Points on a hilly landscape, in no order, each with its height.
From any point a climber takes the steepest step (rise divided by distance) to one of its 2 nearest points. It stops when none of these is higher. Distance is the straight distance between rows; heights are no part of it.
Porip: [-137, -112, -150, 90, -199, -58, 91, 37, -114, 78, -13, 60, 34, -108, -125, -58, 21, 103, 44, -113, 113, -251, 273, -156, 89, 248]  height 282
Porad: [-19, -88, -76, -87, -133, -207, -97, 114, 63, 6, -73, 107, -192, 113, -200, -166, 46, -121, -37, -14, 12, -19, -36, -6, -59, -25]  height 164
Musen: [246, 101, 99, -32, -37, 100, 98, 60, -25, 50, -117, -9, -34, 21, 19, -100, 16, 73, -37, 22, 198, 67, -6, -25, -21, -76]  height 68
Fone: [82, 191, 215, -149, 182, 30, -12, -185, 49, -99, -102, -83, 19, 62, 235, 74, -126, 52, -110, 20, -268, 119, -59, 65, 53, -200]  height 425
Vuku: [-101, 120, -136, 197, -1, 204, 98, 187, 177, 49, 69, -161, 73, -91, 100, -113, 37, 133, -76, -36, 111, 27, 65, 16, -96, 156]  height 341
buku: [319, 59, -51, -33, 100, -51, 10, -246, -7, -23, -156, -15, -134, -156, 3, -148, 89, 87, -52, 22, 122, 194, 228, 180, -188, -178]  height 317
Mek: [-138, 119, 106, -185, 451, 241, -119, -60, -64, -38, 13, 105, 341, -154, -28, 113, 98, -220, 166, 145, -27, -49, 18, -195, 149, 138]  height 631
vara: [79, 14, 19, -178, 198, 219, -28, 102, -39, -155, -141, 65, 98, -58, 54, 59, -16, -289, 87, 137, -99, -178, 92, -115, 140, -45]  height 464
tun: [-20, 21, -39, -129, 202, -237, -25, -127, 66, 17, -6, -57, -24, 41, -4, -205, -256, 253, -163, -52, 22, -65, -104, -61, 49, 111]  height 650
kogev: [-38, 95, 200, -206, 130, 134, 84, 65, 83, -49, 12, 8, 100, -65, 200, 36, 29, 48, 57, -143, -216, -94, 32, -146, 210, -29]  height 347
feleg: [75, -140, -16, 114, -154, -202, 22, 24, -117, 47, -25, -96, -67, 14, 58, -173, -7, -118, -62, 55, 156, -34, -267, 170, -44, 47]  height 211
Lozeg: [385, 52, 7, 24, 14, -161, 152, -209, 40, -30, -133, -142, -62, -89, 79, -193, 111, 102, -157, 29, 141, 178, -126, 181, -244, -213]  height 328
beva: [-50, 163, -118, 78, -123, -102, 144, -108, -114, 34, -131, -76, -161, 172, -45, -94, -90, 103, -180, -29, 2, -93, -11, 5, -68, -63]  height 528
Vorev: [249, -197, -255, 162, 62, 217, -112, -97, -132, -104, 135, 69, -157, -69, -69, -39, 84, -21, 90, 87, 193, 54, -331, 39, -185, -150]  height 513
nisoz: [-124, -12, 283, -183, 162, 263, 4, -66, 31, -16, 165, 33, 210, -41, -185, 331, -9, -85, -12, 91, -47, 268, -10, -274, 154, 74]  height 590
Vabas: [217, -159, -81, 79, 109, 246, 33, 157, -85, -5, 138, -54, -80, -61, -62, 100, 221, -418, 70, -8, 104, -156, -151, 155, -4, -159]  height 400
tufo: [-134, 51, 33, 10, -213, -288, 48, 197, 97, 58, -23, 137, -98, 104, -176, -97, -126, 26, -52, 63, 46, 126, 70, 133, -47, 80]  height 135
ruk: [228, -56, 70, -88, 206, 382, 89, 11, -55, -91, 177, 231, 15, -13, -106, 78, -134, 35, 118, 182, -161, 163, -20, -84, -33, -115]  height 604
nezu: [-123, 101, 82, -109, 15, -277, -166, 23, 40, 71, -58, -79, 3, 210, -4, -94, -111, 159, -128, -65, -4, -84, -73, 42, 38, 223]  height 600
Lepuv: [-135, 56, 173, 29, 47, 113, 97, -151, 83, 16, 109, -65, 169, -65, 28, -45, -95, 48, -132, 94, -95, 135, 206, 70, 13, -85]  height 496
gare: [181, -91, 87, -223, 224, 146, -26, -4, -123, -48, -182, 137, 82, -89, 98, -24, -231, -56, 118, 100, -33, -90, 74, -180, -2, -83]  height 489
Vume: [-72, -5, 93, 80, 115, -139, 2, -27, 80, -22, -79, -96, 92, 2, 146, 206, -151, -223, -39, 145, -123, 30, 32, 38, 188, 40]  height 406
murov: [-125, 26, -112, -64, -215, -80, 145, 136, 60, -28, -156, -4, -7, -71, -95, -12, 128, -4, -110, -64, 61, -200, 235, -241, 41, 151]  height 298
veveg: [-8, -182, -183, -18, -25, 34, 32, -16, -33, 8, -61, 14, 57, -42, 42, 33, 69, -37, 142, 10, 33, -66, 101, -283, 106, 10]  height 539
fik: [-113, -84, -218, 282, -218, 101, -53, 44, -143, 8, 64, 69, -9, -40, -33, 86, 246, -67, 40, -81, 189, -391, -156, -39, -61, -61]  height 250
tuzif: [-31, 135, 76, 193, 161, -42, -1, -142, -28, 97, 231, -73, 277, -64, -121, 139, 17, -94, 145, 25, 62, -35, -49, -20, 342, 260]  height 108
Zubap: [136, -80, -56, 159, -108, 64, 120, 226, -131, 19, 21, -44, -218, -22, -47, 148, 172, -363, 54, -80, 231, -136, -371, 179, -113, -217]  height 377
zed: [19, -251, 21, 149, -186, 64, 15, -19, -76, 93, 64, -13, -111, 80, -44, 13, -72, 37, -118, 18, -40, 56, 57, 25, -178, -68]  height 495
Vufi: [-141, 142, -38, 34, -303, -173, -125, 124, 78, -13, 54, -82, 19, 35, 13, 88, 204, -17, 122, -157, -102, 16, 242, 71, 103, 225]  height 628
Tevu: [-15, -10, -179, -172, 283, 93, 28, -68, 74, -100, 72, 89, -75, -54, -103, -137, -180, 179, 16, -17, -79, 123, -23, -236, 67, 113]  height 717
nuga: [-142, 189, -111, 67, -193, -120, -34, -67, -115, -77, -167, -69, -125, 301, 69, -93, -78, 191, -190, 104, -49, 65, 2, 184, -177, 11]  height 549
sur: [47, -299, -80, 31, -98, 84, -23, 5, 22, 59, 200, 33, -200, -23, 31, -122, 155, -42, 98, -213, -137, -17, -109, 33, -85, -176]  height 227
nafa: [112, 14, -59, 66, -253, -46, 96, -87, -263, -59, -105, 105, -216, -2, -99, -268, -56, 21, 10, -41, 45, -1, -154, 141, -309, -242]  height 532
vumo: [-3, 27, 260, -96, 217, -24, 28, 162, 195, 146, -13, 36, 188, -76, 32, -155, -232, 43, -47, 17, 71, -21, 5, 37, -115, -13]  height 418
Lofe: [155, -9, 12, -9, -32, 203, 31, 193, -67, -54, -56, 26, -33, -11, 16, 105, 156, -349, 39, 60, -16, -210, 25, 102, 102, -127]  height 429
Podep: [72, 19, 121, -90, -305, -33, 52, 245, 102, -18, -62, 23, -222, 188, 21, -40, 259, 63, -164, -52, 25, 90, -131, 48, -65, -35]  height 107
vani: [286, -44, 18, 81, -134, -57, 153, -178, -38, -46, -180, -110, -170, -32, 32, -20, 219, -18, -229, 37, 248, 96, -249, 132, -364, -276]  height 342
zaf: [-55, -229, -102, 216, -140, 66, -41, -17, -28, 10, 28, -61, -116, 14, 115, -110, 27, 97, -177, -18, 38, 12, -89, 137, -444, -140]  height 556
Ritem: [-242, -4, -85, -22, 173, -125, -103, -184, 118, 45, 52, 57, 187, 92, -12, 144, -54, 193, 58, 85, 8, -35, 117, -94, 167, 23]  height 580
Sef: [8, -141, 36, 51, -58, -33, -137, 59, -66, -50, -51, -89, 112, -81, 237, -14, 146, -79, -59, 35, -21, -228, 147, 76, 86, 266]  height 283
Bufif: [9, 97, 203, -204, 365, 303, -112, -53, -114, -45, -24, 21, 196, -21, -9, 276, 11, -256, 46, 64, -166, -164, 26, -129, 190, -23]  height 530
lefev: [101, 113, 66, -137, 103, 164, -3, -47, 134, -78, 1, -180, 9, 36, 200, 41, 126, -76, -1, -27, -180, 93, -17, -39, 125, -108]  height 383
tor: [-97, -54, -75, 147, -280, -349, 53, 55, -107, 22, -92, -48, -18, 250, 116, -64, 131, 6, -24, -7, 56, -131, -344, 103, -63, 74]  height 225
nevu: [109, 38, -96, 33, -93, -90, 179, -153, -102, 14, -85, -28, -152, 29, 31, -256, 18, 12, -64, -75, -66, -118, -144, 82, -106, -246]  height 560
rudez: [-73, 135, 11, -258, -93, -147, -88, -80, -63, -32, -238, 57, -44, 63, 67, -23, 96, 228, -5, -20, 79, -30, 394, 73, 110, 33]  height 42
gilof: [-105, 60, -156, -142, -42, -119, -40, 34, 198, 19, -139, -23, -49, 217, -73, -74, -169, 304, -62, 3, -131, 102, 156, -34, -447, -173]  height 701
musom: [-23, 225, 36, -55, 317, -4, -218, -64, -20, 31, -71, 143, 25, 80, -2, 165, -252, 238, 117, 27, 52, 107, 44, 10, 66, -20]  height 411
Tabuk: [-11, -45, 59, -45, -199, -96, -17, 79, -35, 51, 92, -190, -149, 88, -33, -1, -103, -118, 74, -186, -205, 79, -69, -107, 109, 191]  height 477
Libed: [-155, 320, 32, 21, 224, 28, 14, -143, 31, 45, 148, -19, 338, -87, -217, 69, 6, 9, 110, 3, 107, -126, -71, -243, 286, 236]  height 145
rilib: [-54, 177, 99, -22, -214, -198, -34, 39, 71, -27, 37, -83, 141, 122, -149, -12, -1, -337, 141, 113, -61, 39, -162, 2, 152, -32]  height 278
rom: [8, -233, -123, 222, -206, 213, 48, -48, -282, -75, 127, -185, -47, -13, 36, 85, 50, -189, -34, -11, -36, -224, -179, -4, 15, 42]  height 165
Zup: [250, 169, 220, -119, -185, -7, 114, 110, -94, 38, -179, 13, -154, 168, -68, -30, 121, -91, -134, 22, 89, -37, -97, 69, -26, -94]  height 83
Vovum: [-4, 18, -15, 94, -84, -108, -28, -98, -79, -59, -42, -61, -33, 154, 105, 75, -94, -185, 32, 125, -188, -23, -66, 125, 145, -102]  height 434
saz: [272, 90, 54, -44, 59, -76, -89, -140, -109, -105, -154, 77, -137, 48, 60, -53, -230, 166, 4, 67, -168, 135, 87, 184, -196, -125]  height 473
Seg: [-148, 165, 34, -73, -104, -79, -79, -18, 201, -21, 67, -32, 114, 102, -124, -95, 47, -129, 57, 85, -95, 110, 37, 3, 72, -158]  height 241
zik: [-197, 114, 67, -191, 30, -69, -131, -127, -94, -27, -188, 43, -15, 30, -87, 129, -131, 184, -134, -21, 22, -18, 361, -54, 110, 115]  height 25
Kugas: [-6, 164, -32, 239, -109, 0, 210, 160, 78, 113, 79, -167, -34, -23, 118, -104, 35, 41, -42, -113, 76, -59, -122, 101, 44, 92]  height 373
votuz: [23, 15, -33, -89, -159, -318, 67, 263, 65, 38, -198, 84, -283, 226, 49, -134, 161, 124, -83, -126, 34, 137, -104, 151, -177, 49]  height 134
Nilev: [-325, 305, 29, -51, 262, 144, 37, -98, -55, 20, 101, 64, 368, -120, -56, 197, -66, 176, 210, -69, -27, -7, 3, -309, 236, 256]  height 179
Gukad: [-182, 74, -174, 296, -221, -34, 133, 97, 29, 46, 65, -131, -229, -5, 91, -77, 90, 66, -81, -199, 40, 26, -129, 207, -164, 5]  height 408
vedi: [94, -27, 53, 34, 372, 198, 11, 15, -26, 16, 153, 259, 1, -3, -120, 109, -195, 70, 21, 169, 25, 54, -19, -10, 135, 86]  height 483
duk: [-212, -55, -240, 192, -29, -174, -12, -101, 84, 149, 122, 13, 59, 74, -46, 48, 5, 210, 132, -26, 49, -41, 89, -4, 81, -5]  height 613
bikeg: [-199, 33, -45, -292, 481, 167, -36, -105, 57, -92, 45, 235, 55, -137, -164, 19, -189, 190, 28, 13, -128, 180, 75, -257, -44, 53]  height 787
roker: [373, -207, -134, 166, 58, -53, -40, -189, -12, 19, -51, -14, -173, -41, 30, 141, -62, 1, 144, 13, -57, 282, 30, 81, -255, -216]  height 648
fot: [79, 95, 328, -68, 62, -69, 117, 205, 145, 48, 24, 8, 136, -60, 8, 25, -176, -82, -44, 147, 183, 130, -99, 82, 97, 42]  height 380
tuk: [168, 40, -31, -40, 218, 29, 21, -45, 20, 51, -42, -18, -12, -3, 52, -162, 39, -142, 1, -19, 17, -255, -75, 23, 110, -107]  height 602
geru: [63, 120, 269, -86, 88, -160, 147, -152, -42, 16, -151, 0, 15, 30, 212, -85, -182, 56, -77, -4, -189, -14, 50, 148, 6, -165]  height 461
pon: [-119, 76, -75, -9, -3, 168, -148, 11, 209, -58, 130, 20, 76, 92, -143, -6, 127, -31, -56, 160, 17, 139, 42, -56, 27, -27]  height 188
sule: [-88, -33, 319, -145, 352, 113, 30, 65, 141, 74, 71, 223, 241, -200, 13, -29, -126, 86, -68, 49, 58, 7, 71, 9, 67, 14]  height 462
Redor: [112, -71, 114, 132, 111, 59, 146, -35, -33, 206, 171, -23, 143, 1, -17, 146, -82, 36, 172, 1, 82, -1, -75, -54, 229, 90]  height 80
peda: [-83, -48, -203, 115, -239, -159, 64, -86, -176, -28, -87, 87, -331, -26, -50, -125, 89, 149, -14, -181, 151, 45, -96, 148, -394, -211]  height 488
bonip: [18, -162, -180, 216, -106, 115, 46, 124, -88, -91, 44, 121, -294, -169, 10, -56, 91, -80, -55, 27, 184, 42, 9, 202, 11, 41]  height 34
fov: [92, -109, -73, -9, 33, -75, -3, -88, -83, 62, -57, -15, -127, -26, 98, -275, 208, -11, -84, -146, 87, -290, -45, 119, -28, -97]  height 582
Zutev: [42, -177, -144, 119, 91, 169, 115, 126, 33, -1, 105, 159, -102, -151, 72, -66, 27, 106, 51, 62, 74, 135, 144, 70, 35, 68]  height 15
Mebe: [23, 87, 240, -25, -49, -122, -64, 184, 26, 134, 103, 22, 186, -72, -9, -28, 26, -79, 144, -137, -5, -202, 103, 80, 161, 204]  height 191
nak: [146, -119, -150, 156, -79, 115, -120, -197, -34, -58, -24, -136, -61, 37, 104, -71, -35, 205, -68, -13, -127, 85, -58, 21, -555, -204]  height 601
Nam: [-156, 182, 224, -117, 208, 128, -42, -203, -11, 10, -30, -10, 163, -27, -98, 433, -64, 68, -56, 24, 26, 283, 67, -217, 179, 7]  height 459
veki: [238, -183, -127, 183, 35, -52, 113, -269, -50, 52, 120, 96, -133, -56, -72, 11, -169, 122, 136, -16, -151, 170, 18, 84, -68, -220]  height 668
Fub: [224, -130, -113, 86, -78, -80, -150, -39, -96, 59, -137, -27, -239, 93, 13, 53, 105, -60, 72, -12, 153, 154, -40, 83, -276, -155]  height 622
Kapav: [9, 52, 102, 98, -112, -1, -106, 221, 66, 105, 201, 42, 100, -44, -70, -190, 124, -28, 94, -47, 127, -122, -7, 215, 79, 182]  height 221
gaf: [1, -19, -201, -172, -31, -289, -65, 147, 84, 12, -160, 38, -235, 146, 27, -266, -2, 131, 3, -129, -25, -20, -74, 10, -142, 16]  height 150
Sas: [128, -59, 130, -72, 65, 71, -113, 275, 205, 98, 173, 10, 38, 23, -107, -62, 72, -118, -17, -24, 89, -58, -120, 5, 31, 130]  height 263
vomu: [-72, -189, -264, 239, -64, -23, 135, -179, -86, 91, 166, 44, -125, -53, -6, -41, -35, 149, 174, -80, 4, 70, 0, 8, 82, -110]  height 641
danel: [27, -123, 54, -70, -70, 38, 5, -55, -60, -64, 55, -219, -176, 61, 2, 127, -107, -84, -157, -47, -135, 131, -3, -142, 171, 222]  height 436
tamim: [-187, 205, -21, -55, -42, -136, -5, 11, 84, -5, -220, 12, -35, 249, -2, 42, -195, 227, -223, 122, -95, 86, 178, 121, -237, -52]  height 659
rel: [-134, 147, -38, 82, -178, -80, -115, 2, -97, -60, -85, -47, 35, 142, 99, -63, -200, 0, 88, 141, -95, 61, 63, 98, -13, 14]  height 470
tok: [78, 41, 325, -108, 189, 43, -3, 279, 214, 25, 145, 34, 129, -124, -42, 153, 11, -160, -36, 2, 44, 17, -47, 45, 188, 174]  height 319
Nebuf: [201, -93, 29, 88, -166, -17, 137, 34, -191, -46, -165, -55, -231, 28, 49, 134, 192, -277, -63, -19, 227, 13, -343, 157, -315, -312]  height 361
refi: [-351, 192, -33, -69, 105, 74, 8, -155, 5, -61, 53, -66, 300, -119, 47, 291, 16, 298, 84, 3, 45, 134, 206, -200, 264, 312]  height 213
vigi: [-155, 188, 48, -12, -90, 40, 17, -181, -74, -225, 20, -59, 173, -60, -35, 283, 0, -51, -67, 85, -119, -42, 63, -148, 396, 255]  height 306
kadi: [-98, -99, -84, 14, -196, -125, -129, 144, 150, 38, 7, -3, -165, 14, -126, -38, 321, -164, -47, -163, 75, -65, -29, 47, -116, -28]  height 186
nazud: [118, -76, -215, 41, 75, 5, -202, -129, 34, 139, 1, -9, 8, 186, -70, -20, -74, 349, 82, -11, 96, 9, 20, -107, -329, -137]  height 652
fofof: [-75, 126, 154, -37, 491, 195, -163, -44, -84, 16, 127, 284, 72, -83, -12, 161, -270, 226, 98, 21, -28, 136, -87, 24, 122, 77]  height 389
sebe: [311, -98, 27, -75, 98, 1, 53, -158, -53, 16, -64, -2, -65, 90, 127, 103, -44, 34, 84, -18, -124, -26, -60, -91, 10, -275]  height 491
rufo: [-137, 58, -2, 81, -145, -25, -57, -95, 28, -57, 108, -109, 143, -107, 65, 81, 107, -68, 109, 4, -68, 139, 232, 78, 248, 189]  height 741
mav: [-152, 161, 249, -231, 516, 180, -71, -27, -60, 6, -53, 204, 300, -301, 13, 45, -42, 0, 59, 25, 105, 52, 51, -63, 116, 95]  height 538
nipan: [154, -135, -187, 99, -69, 59, -214, 108, 7, -25, 56, 37, -173, 49, -81, -5, 90, -82, 122, 67, 210, 208, -207, 36, -94, -32]  height 574
Kanip: [-191, 117, 159, -58, 189, 1, -31, 75, 116, -104, -43, -79, 246, -117, 93, 219, -198, -270, -46, 64, -180, -78, -15, -86, 168, 124]  height 372
lef: [-36, -15, -12, 162, -95, 244, 91, 118, -5, -6, 34, -139, 162, -177, 179, -68, 169, -7, -53, -20, 26, -125, 179, 19, 5, 186]  height 308
fito: [-88, 5, 17, -103, -112, -76, -89, -14, 9, -180, -14, -141, 13, -20, 23, 138, 22, -134, -132, 13, -190, -52, 83, -157, 247, 341]  height 382
zegus: [39, -254, -82, 94, -283, 179, 62, 19, -263, -128, 51, -34, -143, -37, 0, -56, 2, -194, -13, 54, 4, -31, -271, 98, -183, -178]  height 181
kug: [-17, -29, -2, -34, -58, -112, 20, 163, 128, 12, -82, 123, -162, -131, -122, -15, 55, -125, -95, 5, 78, 51, 330, 79, 113, 136]  height 82
tov: [100, 124, 118, -214, -65, -101, 80, -60, -32, -16, -254, 7, -38, 70, -3, -90, 49, 208, -174, 51, 193, 4, 138, -51, 44, -40]  height 56
lav: [-25, 274, 76, 23, -205, -31, 101, 7, -7, -100, 4, -193, 293, -52, -94, 110, 26, -342, 74, 128, -22, -57, -92, -73, 215, 70]  height 309
Naf: [117, -36, -156, -42, 176, -59, 25, -12, 111, -22, 71, -7, -117, -16, -70, -215, -127, 122, -79, 43, 102, 29, -201, -66, 86, 85]  height 678
Laluk: [158, -46, -141, 167, 12, 178, -50, -198, 20, 66, 61, -133, 12, 102, -22, 29, -47, 153, 50, 26, 0, 144, -75, -109, -278, -203]  height 629
Pip: [-227, -50, -296, 325, -120, -11, -74, 130, 157, 41, 168, 99, 90, -47, -106, 119, 292, -54, 5, -27, 126, -315, 8, 7, -58, 89]  height 226
gomav: [35, -49, -57, 119, -62, 107, 54, 135, 50, -70, -13, 17, -224, -97, -88, 12, 78, -252, -197, 71, 78, 121, 151, 133, 14, 51]  height 59
rufi: [-141, -197, -77, -32, 125, -54, 26, -84, 92, 12, 10, -39, 175, -35, 156, 86, -117, 63, 81, 59, -116, 57, 129, -198, 47, -2]  height 555
namob: [2, -15, 11, 11, -154, -21, 159, 200, 24, -4, -26, 20, 44, -64, 23, -34, 109, -71, -49, -137, -73, -403, 10, -125, 125, 133]  height 314
Rupep: [-122, 135, 14, 142, -303, -364, 47, 137, 39, -3, -11, -76, 55, 217, -43, -71, 57, -188, 23, 39, -44, -47, -310, 97, 40, 106]  height 245
mivi: [240, -237, 120, -202, 243, 163, 46, -196, -99, 23, 0, 65, 99, -29, 31, 73, -58, 34, 146, 22, -124, 13, 45, -257, 1, -196]  height 506
tudap: [-88, -199, -111, 175, -357, 46, 34, 62, -219, 77, -10, 75, 31, -3, -111, -6, 47, 62, 80, -67, 161, -246, 49, -138, -54, 53]  height 269
sinef: [-89, 52, 372, -173, -9, -169, -169, 77, 25, 85, 12, -103, 228, -107, 59, 81, -19, -128, 158, -187, -100, 18, 121, -19, 125, 191]  height 166
las: [28, -18, -14, 25, -171, -87, 139, 171, 25, 73, -138, 147, -250, 4, -99, -75, 35, 112, -132, -20, 164, 108, 226, 124, -115, -30]  height 105
Nuken: [68, -304, -19, 3, -129, 28, -15, 92, -33, -75, 108, 38, 19, 9, 5, -147, -54, -138, -15, 213, 21, -40, -220, 93, -57, -87]  height 197
bovez: [249, 53, 84, -9, -185, -73, -12, -45, -214, -22, -143, 88, -125, 84, -33, -269, -150, 111, 60, 9, -86, 102, 50, 199, -335, -166]  height 500
tages: [-54, 51, -23, -110, 326, -129, -34, -31, 185, 27, -83, 30, 35, 24, 92, -96, -61, 59, -155, -40, -15, -275, -22, -60, 147, 20]  height 624
sitof: [5, -160, 254, -41, -57, 79, 71, -69, -34, 66, -14, -67, 22, -19, 51, -5, -67, -104, -152, 15, -140, -12, 183, 47, -48, -68]  height 438
Dinov: [47, -186, -8, -211, 190, 151, 52, -178, -102, 34, 0, 90, 120, -87, -41, -4, 74, 7, 139, 67, 14, 64, 148, -332, 135, 41]  height 524
kel: [185, 126, -89, -34, 193, -64, -226, -21, 24, -91, -68, 189, -139, 116, -17, 31, -226, 200, 97, 134, -1, 178, 25, 133, -3, -66]  height 443
bobeb: [-18, -120, 2, -114, -87, -158, -149, 21, -73, -14, -95, -30, 46, 20, 235, -184, 41, 14, 105, -24, -69, -125, 99, 19, 66, 76]  height 265
tet: [-3, -121, 106, -114, -8, 45, 163, 167, 123, 1, 99, -10, 199, -99, 177, -42, 110, 26, 36, -82, -119, -237, -48, -190, 177, 63]  height 326
Leme: [-66, 52, -183, -203, 71, -94, -147, 13, 207, 85, -87, 57, 2, 195, -141, 88, -123, 390, 29, 9, 72, 73, 155, -135, -241, -111]  height 671
Vob: [-156, -35, -148, 219, 38, 70, -140, 129, 221, 48, 166, 67, 33, 62, -81, 88, 150, -62, -68, 48, 32, -91, 46, 80, -4, 28]  height 189
boz: [-252, 132, -61, 42, -240, -123, -69, 102, 140, 20, 90, -132, -59, 89, -128, 86, 13, -161, 17, -153, -239, 54, 131, -76, 57, 147]  height 540
datot: [15, -144, -198, 143, -78, 59, -118, -29, -133, -109, 92, 69, -260, -137, 26, -166, 160, -20, 12, -77, 247, -36, -325, 177, -229, -160]  height 458
suzig: [-10, 201, 178, -100, 107, 26, 134, 77, 39, -34, 36, -230, 263, -78, -100, 169, -129, -347, 23, -33, -121, -111, -132, -127, 200, 102]  height 339
Gof: [-48, -338, -158, 77, -16, 49, -113, 38, 69, 56, 174, 58, -98, -111, -47, -73, 276, -224, 40, -113, 70, -144, -105, 44, -102, -112]  height 210
vubu: [-312, 233, 16, -13, -82, -33, 8, -109, -22, -160, -65, -79, 290, -52, 152, 272, -13, 216, -81, 32, -93, -100, 197, -130, 244, 236]  height 246
vegi: [-20, -156, -105, -64, -119, 67, -125, 9, -15, -14, 129, -55, -92, 32, 96, -188, 116, 118, 96, -182, -126, -55, 7, -48, 34, 55]  height 244
suz: [161, -35, 82, -45, 89, -89, 168, -116, -77, 53, -65, -16, 33, -64, 154, -102, -215, -37, 154, -39, -190, -11, -20, 34, -3, -242]  height 481
Fode: [72, 60, 290, -215, 141, 331, 12, -4, 15, -60, 108, 67, 144, -17, -148, 191, -152, -36, 8, 121, -107, 288, -10, -134, -10, -126]  height 788
meku: [-176, 80, 118, 65, 127, 205, 21, -113, 19, 36, 164, -71, 249, -174, 2, 27, 45, -44, 78, 72, -28, 260, 257, -1, 98, 176]  height 603
sifod: [-185, 15, -253, 151, -231, -221, 159, 31, 7, 71, -65, -91, -307, 77, 43, -81, 61, 250, -110, -193, 68, 144, -50, 187, -319, -48]  height 447

For each start below, name the point where the climber stops.
Seg | gilof
Libed | rufo
Nuken | gilof
Lozeg | Mek
Mebe | Mek

Call two points neighbours if one is among the 2 nearest of the other. Go from one point of each pair to the other, from neighbour to neighbour, staying as high as possible. Name the lowest point that can't be avoided.
gilof, bikeg | beva
Mek, veki | vara
gilof, Fode | fofof
bikeg, rufo | sitof
